Each row is a point on a landscape with many valleys, with its height.
From any point a ball takes the steepest step (drop divided by distance) to one of its 2 nearest points. It stops when none of these is lower. Distance is the straight distance between rows; heights are no part of it.
Bis height 2.67: [94, 139, 106, 117, 155, 129, 132, 125, 168, 90, 131, 153, 135, 135, 106, 137, 105, 162, 157, 120, 160, 118, 120]
Ralap height 2.81: [121, 155, 101, 138, 163, 109, 114, 155, 112, 150, 156, 123, 162, 90, 127, 126, 125, 127, 176, 150, 145, 67, 174]
Sazar height 8.41: [99, 97, 115, 108, 139, 138, 165, 125, 149, 117, 115, 162, 102, 114, 105, 111, 91, 148, 124, 141, 162, 143, 128]
Tupo height 7.55: [92, 130, 154, 106, 156, 143, 137, 89, 143, 134, 132, 122, 126, 189, 141, 142, 145, 117, 137, 109, 102, 118, 113]
barud height 2.48: [94, 154, 105, 133, 167, 143, 128, 147, 93, 123, 153, 131, 156, 102, 132, 122, 129, 118, 160, 154, 145, 69, 148]
fut height 4.41: [117, 89, 142, 113, 128, 102, 159, 107, 186, 152, 111, 147, 91, 165, 125, 146, 100, 128, 129, 104, 129, 147, 104]
Sete height 6.86: [161, 111, 131, 158, 134, 85, 120, 178, 93, 177, 167, 104, 115, 104, 163, 177, 122, 59, 146, 108, 108, 99, 132]
kepan height 1.64: [134, 152, 151, 125, 136, 139, 103, 125, 109, 110, 127, 116, 162, 151, 154, 111, 143, 65, 127, 117, 135, 94, 141]
Konor height 5.03: [152, 129, 72, 140, 114, 141, 130, 144, 164, 92, 91, 153, 111, 110, 79, 114, 112, 182, 124, 128, 155, 146, 92]
simun height 2.15: [128, 128, 151, 129, 135, 129, 122, 122, 108, 133, 143, 124, 145, 138, 160, 131, 134, 71, 134, 126, 130, 102, 145]
tova height 5.46: [155, 134, 139, 138, 122, 99, 101, 105, 164, 160, 104, 80, 116, 177, 113, 145, 161, 133, 97, 75, 80, 166, 123]
dozet height 2.62: [125, 123, 155, 116, 119, 145, 134, 128, 91, 124, 125, 130, 131, 125, 151, 110, 141, 84, 108, 143, 127, 133, 136]
lar height 5.82: [127, 91, 125, 132, 101, 87, 164, 148, 124, 165, 132, 139, 96, 106, 130, 145, 96, 178, 115, 143, 133, 155, 124]
vivad height 2.52: [135, 134, 116, 134, 96, 132, 124, 144, 98, 116, 122, 128, 136, 97, 127, 116, 143, 168, 120, 153, 128, 155, 131]
kibo height 7.99: [105, 129, 138, 121, 120, 132, 128, 126, 108, 113, 142, 124, 134, 138, 153, 144, 135, 138, 136, 133, 111, 126, 125]
Keveb height 2.75: [128, 136, 127, 129, 105, 151, 131, 139, 76, 118, 119, 121, 136, 96, 140, 107, 142, 123, 106, 156, 119, 142, 134]
zeg height 5.48: [131, 111, 147, 122, 112, 105, 132, 114, 134, 170, 135, 106, 112, 162, 141, 168, 154, 140, 113, 99, 89, 174, 103]
goboz height 5.14: [131, 80, 157, 119, 113, 109, 173, 124, 143, 165, 125, 140, 83, 137, 132, 133, 102, 121, 100, 112, 131, 172, 122]
Lav height 2.16: [148, 154, 133, 137, 114, 138, 88, 121, 131, 88, 127, 112, 159, 132, 120, 120, 147, 144, 121, 119, 122, 133, 148]
muz height 5.99: [192, 103, 136, 146, 99, 131, 115, 107, 187, 124, 78, 131, 86, 149, 96, 118, 119, 142, 95, 95, 118, 175, 114]
Ful height 6.41: [163, 106, 143, 126, 108, 168, 128, 105, 144, 100, 92, 137, 103, 116, 102, 92, 133, 134, 96, 119, 127, 174, 116]
nupus height 7.05: [104, 131, 143, 99, 147, 158, 140, 106, 147, 94, 120, 146, 128, 135, 110, 100, 130, 101, 120, 112, 161, 124, 150]
pimob height 7.80: [86, 117, 137, 109, 132, 159, 141, 106, 118, 100, 138, 141, 124, 148, 140, 136, 134, 144, 141, 138, 106, 134, 102]
Zum height 6.58: [140, 116, 146, 110, 116, 170, 132, 93, 155, 96, 96, 143, 113, 146, 105, 95, 138, 113, 110, 97, 138, 154, 119]
fifus height 2.77: [123, 146, 119, 138, 143, 91, 102, 136, 146, 117, 155, 125, 157, 124, 125, 157, 116, 160, 166, 121, 143, 99, 164]
nime height 6.11: [120, 91, 130, 144, 122, 73, 159, 144, 118, 172, 156, 124, 98, 106, 144, 152, 90, 152, 132, 145, 126, 137, 145]
nanel height 2.08: [98, 176, 95, 121, 156, 145, 125, 141, 92, 104, 142, 136, 153, 107, 118, 112, 151, 153, 140, 152, 142, 97, 144]
Gozep height 3.93: [118, 98, 145, 115, 151, 90, 147, 107, 186, 150, 134, 140, 102, 164, 132, 149, 91, 114, 137, 102, 147, 129, 131]
sanun height 2.93: [153, 177, 112, 144, 124, 134, 87, 172, 88, 116, 122, 108, 184, 93, 123, 102, 139, 117, 125, 158, 133, 92, 146]
ved height 6.38: [136, 83, 141, 149, 128, 80, 158, 150, 112, 186, 164, 118, 91, 114, 154, 158, 102, 109, 127, 127, 134, 127, 158]
Kem height 3.14: [132, 135, 117, 132, 116, 95, 116, 138, 129, 124, 148, 120, 140, 119, 127, 148, 120, 168, 141, 128, 135, 131, 148]
Vuk height 5.81: [118, 100, 145, 119, 104, 131, 146, 104, 124, 145, 122, 126, 109, 153, 145, 155, 138, 149, 122, 119, 94, 165, 92]
pizib height 3.85: [158, 135, 155, 139, 120, 134, 105, 149, 94, 171, 119, 83, 138, 153, 148, 140, 172, 54, 83, 103, 89, 142, 115]
kevug height 2.49: [149, 139, 131, 131, 111, 124, 91, 115, 164, 96, 114, 122, 131, 141, 115, 125, 134, 152, 119, 102, 129, 145, 132]
fugu height 7.90: [129, 121, 116, 155, 137, 113, 137, 162, 81, 174, 159, 112, 117, 83, 168, 151, 97, 75, 164, 162, 110, 78, 139]
supe height 3.13: [70, 124, 111, 120, 164, 139, 147, 116, 153, 97, 145, 158, 120, 147, 122, 155, 97, 164, 162, 132, 131, 116, 99]
guk height 4.35: [132, 136, 164, 122, 129, 146, 120, 118, 97, 155, 118, 98, 139, 171, 159, 118, 168, 54, 102, 113, 90, 125, 111]
zimok height 5.38: [126, 87, 150, 121, 104, 118, 155, 123, 117, 151, 127, 134, 101, 122, 143, 125, 122, 124, 106, 132, 128, 170, 135]
Sasad height 2.32: [108, 139, 109, 128, 154, 102, 125, 128, 167, 111, 144, 139, 131, 129, 111, 144, 99, 162, 160, 123, 162, 102, 144]
Kanu height 6.80: [109, 124, 155, 96, 135, 174, 142, 92, 161, 91, 108, 151, 117, 162, 110, 88, 143, 100, 118, 103, 143, 135, 121]
Rig height 4.76: [133, 139, 155, 124, 112, 142, 118, 111, 112, 142, 116, 97, 131, 167, 155, 132, 173, 103, 106, 113, 79, 152, 111]
Dutus height 3.06: [166, 146, 137, 142, 105, 139, 97, 169, 78, 126, 117, 101, 157, 97, 151, 121, 129, 90, 99, 144, 115, 132, 129]
loma height 2.80: [155, 129, 124, 147, 94, 109, 106, 139, 118, 120, 130, 113, 133, 109, 137, 136, 130, 165, 117, 128, 111, 157, 145]
nes height 7.27: [95, 139, 132, 109, 156, 159, 140, 122, 110, 92, 134, 143, 141, 132, 123, 95, 140, 89, 123, 133, 158, 107, 149]
gud height 5.15: [140, 134, 142, 126, 124, 107, 116, 109, 134, 159, 124, 89, 125, 175, 137, 150, 168, 125, 114, 90, 87, 154, 116]
vipos height 7.81: [122, 132, 119, 145, 151, 144, 135, 166, 66, 165, 141, 117, 120, 83, 156, 133, 98, 61, 157, 172, 113, 70, 112]
Geb height 5.40: [154, 155, 86, 131, 123, 115, 131, 137, 126, 155, 122, 138, 144, 68, 83, 85, 142, 164, 98, 160, 159, 138, 161]
sitip height 8.28: [85, 115, 114, 116, 156, 124, 156, 126, 132, 133, 141, 149, 120, 114, 115, 126, 96, 154, 144, 156, 155, 115, 138]
Boz height 5.18: [148, 136, 86, 132, 107, 131, 122, 136, 149, 102, 104, 137, 119, 98, 89, 120, 121, 200, 123, 141, 143, 161, 111]
Zev height 7.69: [109, 140, 133, 132, 159, 160, 131, 147, 74, 136, 143, 127, 138, 99, 150, 117, 108, 55, 154, 159, 134, 56, 126]
Gifa height 5.61: [104, 153, 86, 119, 124, 146, 133, 137, 101, 132, 135, 139, 143, 88, 99, 108, 149, 196, 126, 168, 129, 136, 127]
dumub height 8.14: [104, 114, 108, 134, 160, 113, 151, 132, 111, 150, 160, 133, 128, 97, 131, 133, 106, 134, 161, 163, 147, 95, 157]
Zupak height 5.74: [140, 125, 94, 133, 110, 108, 145, 149, 101, 167, 127, 133, 128, 72, 110, 112, 125, 190, 114, 170, 137, 146, 134]
Siko height 4.78: [131, 81, 153, 107, 109, 129, 161, 114, 173, 145, 103, 151, 90, 154, 124, 130, 115, 120, 113, 114, 129, 165, 99]
suzu height 2.74: [144, 132, 117, 131, 121, 126, 108, 123, 159, 97, 117, 138, 133, 118, 101, 111, 118, 148, 121, 111, 163, 135, 148]
mis height 6.63: [156, 100, 133, 160, 132, 78, 150, 164, 106, 187, 164, 116, 101, 104, 155, 163, 108, 64, 139, 125, 125, 110, 154]
sutan height 4.17: [124, 111, 107, 122, 119, 115, 135, 118, 178, 112, 118, 147, 116, 160, 129, 154, 104, 162, 143, 111, 127, 136, 83]
Gub height 5.31: [149, 139, 95, 133, 116, 123, 120, 134, 141, 122, 108, 139, 123, 79, 76, 95, 126, 185, 110, 142, 158, 154, 137]
puzim height 4.55: [143, 116, 97, 137, 119, 124, 129, 113, 208, 105, 92, 163, 116, 166, 108, 139, 110, 145, 141, 101, 146, 129, 81]
tiloz height 4.82: [141, 127, 83, 132, 119, 148, 125, 131, 188, 79, 96, 164, 118, 144, 94, 135, 114, 160, 138, 112, 158, 142, 93]
feze height 6.07: [126, 105, 133, 120, 93, 146, 137, 115, 120, 113, 117, 130, 108, 133, 131, 141, 134, 167, 128, 130, 104, 169, 88]
tulu height 5.62: [136, 104, 114, 131, 105, 100, 154, 142, 119, 159, 122, 130, 114, 92, 121, 114, 108, 164, 113, 155, 142, 154, 138]
ligog height 1.69: [141, 166, 146, 132, 105, 148, 79, 126, 116, 94, 127, 101, 161, 155, 143, 122, 167, 119, 116, 117, 93, 120, 128]
Feni height 8.02: [119, 118, 117, 155, 151, 113, 145, 143, 106, 161, 161, 126, 122, 97, 155, 143, 108, 97, 166, 164, 131, 80, 163]
tasal height 1.04: [120, 157, 152, 123, 123, 157, 102, 118, 99, 91, 130, 114, 164, 154, 151, 108, 165, 81, 115, 122, 105, 94, 122]
mufis height 3.45: [134, 138, 146, 129, 154, 104, 113, 129, 151, 124, 146, 129, 149, 139, 134, 129, 123, 87, 156, 111, 160, 85, 180]
tozul height 2.66: [119, 136, 154, 120, 164, 103, 111, 101, 164, 124, 148, 124, 141, 167, 137, 142, 131, 99, 157, 96, 146, 87, 159]
Sefup height 7.50: [91, 135, 129, 122, 165, 164, 151, 130, 93, 113, 146, 146, 136, 120, 143, 103, 124, 62, 140, 156, 149, 81, 140]
Fav height 6.20: [186, 97, 141, 132, 102, 164, 131, 98, 169, 115, 78, 137, 84, 140, 98, 109, 130, 132, 99, 102, 111, 180, 88]
Namoz height 3.67: [83, 107, 118, 123, 136, 130, 151, 110, 158, 116, 131, 155, 111, 158, 136, 168, 101, 168, 153, 126, 114, 131, 74]
rakid height 3.99: [137, 124, 148, 122, 145, 108, 130, 119, 146, 126, 132, 132, 137, 130, 133, 101, 115, 67, 124, 119, 175, 103, 176]
ripi height 2.42: [107, 166, 118, 125, 139, 137, 108, 144, 105, 88, 145, 118, 167, 120, 128, 127, 150, 151, 145, 136, 139, 100, 140]
pefor height 7.23: [88, 137, 155, 93, 144, 161, 138, 86, 144, 102, 119, 133, 127, 181, 132, 118, 160, 115, 138, 107, 106, 120, 101]
nivur height 7.54: [91, 151, 137, 107, 136, 164, 127, 98, 133, 86, 134, 132, 140, 167, 131, 135, 154, 150, 147, 110, 109, 118, 95]
duro height 3.43: [165, 138, 154, 145, 104, 134, 98, 156, 86, 147, 121, 98, 144, 133, 151, 134, 142, 70, 79, 115, 106, 144, 125]
Mifo height 6.31: [145, 107, 121, 126, 88, 155, 137, 122, 121, 105, 104, 142, 102, 109, 112, 121, 127, 179, 117, 136, 119, 185, 89]
Dabu height 5.49: [134, 166, 89, 127, 131, 142, 117, 147, 108, 130, 125, 130, 158, 82, 85, 96, 153, 176, 107, 157, 140, 131, 143]
govun height 5.76: [128, 143, 98, 128, 122, 119, 133, 148, 95, 166, 144, 131, 149, 79, 122, 122, 140, 187, 131, 177, 124, 128, 138]
Dema height 3.10: [175, 166, 130, 151, 114, 120, 84, 182, 76, 140, 108, 103, 170, 85, 132, 110, 121, 91, 109, 150, 130, 114, 141]
dabo height 3.42: [114, 126, 149, 117, 158, 104, 128, 102, 177, 131, 140, 135, 122, 162, 133, 143, 109, 118, 146, 100, 144, 118, 139]
ruf height 2.72: [135, 173, 113, 142, 134, 128, 94, 156, 95, 100, 148, 106, 179, 112, 130, 127, 141, 131, 155, 143, 132, 87, 155]
nedo height 7.84: [88, 114, 154, 124, 153, 130, 140, 91, 123, 152, 153, 124, 119, 175, 155, 158, 138, 118, 142, 128, 81, 121, 109]
Bet height 5.75: [175, 124, 138, 139, 109, 122, 101, 108, 182, 145, 90, 105, 103, 159, 112, 131, 141, 142, 103, 79, 94, 173, 113]

Where does a ball stop that starts at each point below?
zimok => tozul
govun => Sasad
Sete => tulu
Konor => Sasad
sitip => gud
nes => gud

Call two points neighbours if one is among the 2 nearest of the other. Go from one point of each pair to the other, from neighbour to neighbour, staying as low as possible. Name the highest point that can't be avoided.
Sasad / tasal => Kem
tozul / vivad => rakid
vivad / tasal => Keveb
Dutus / nanel => Dema
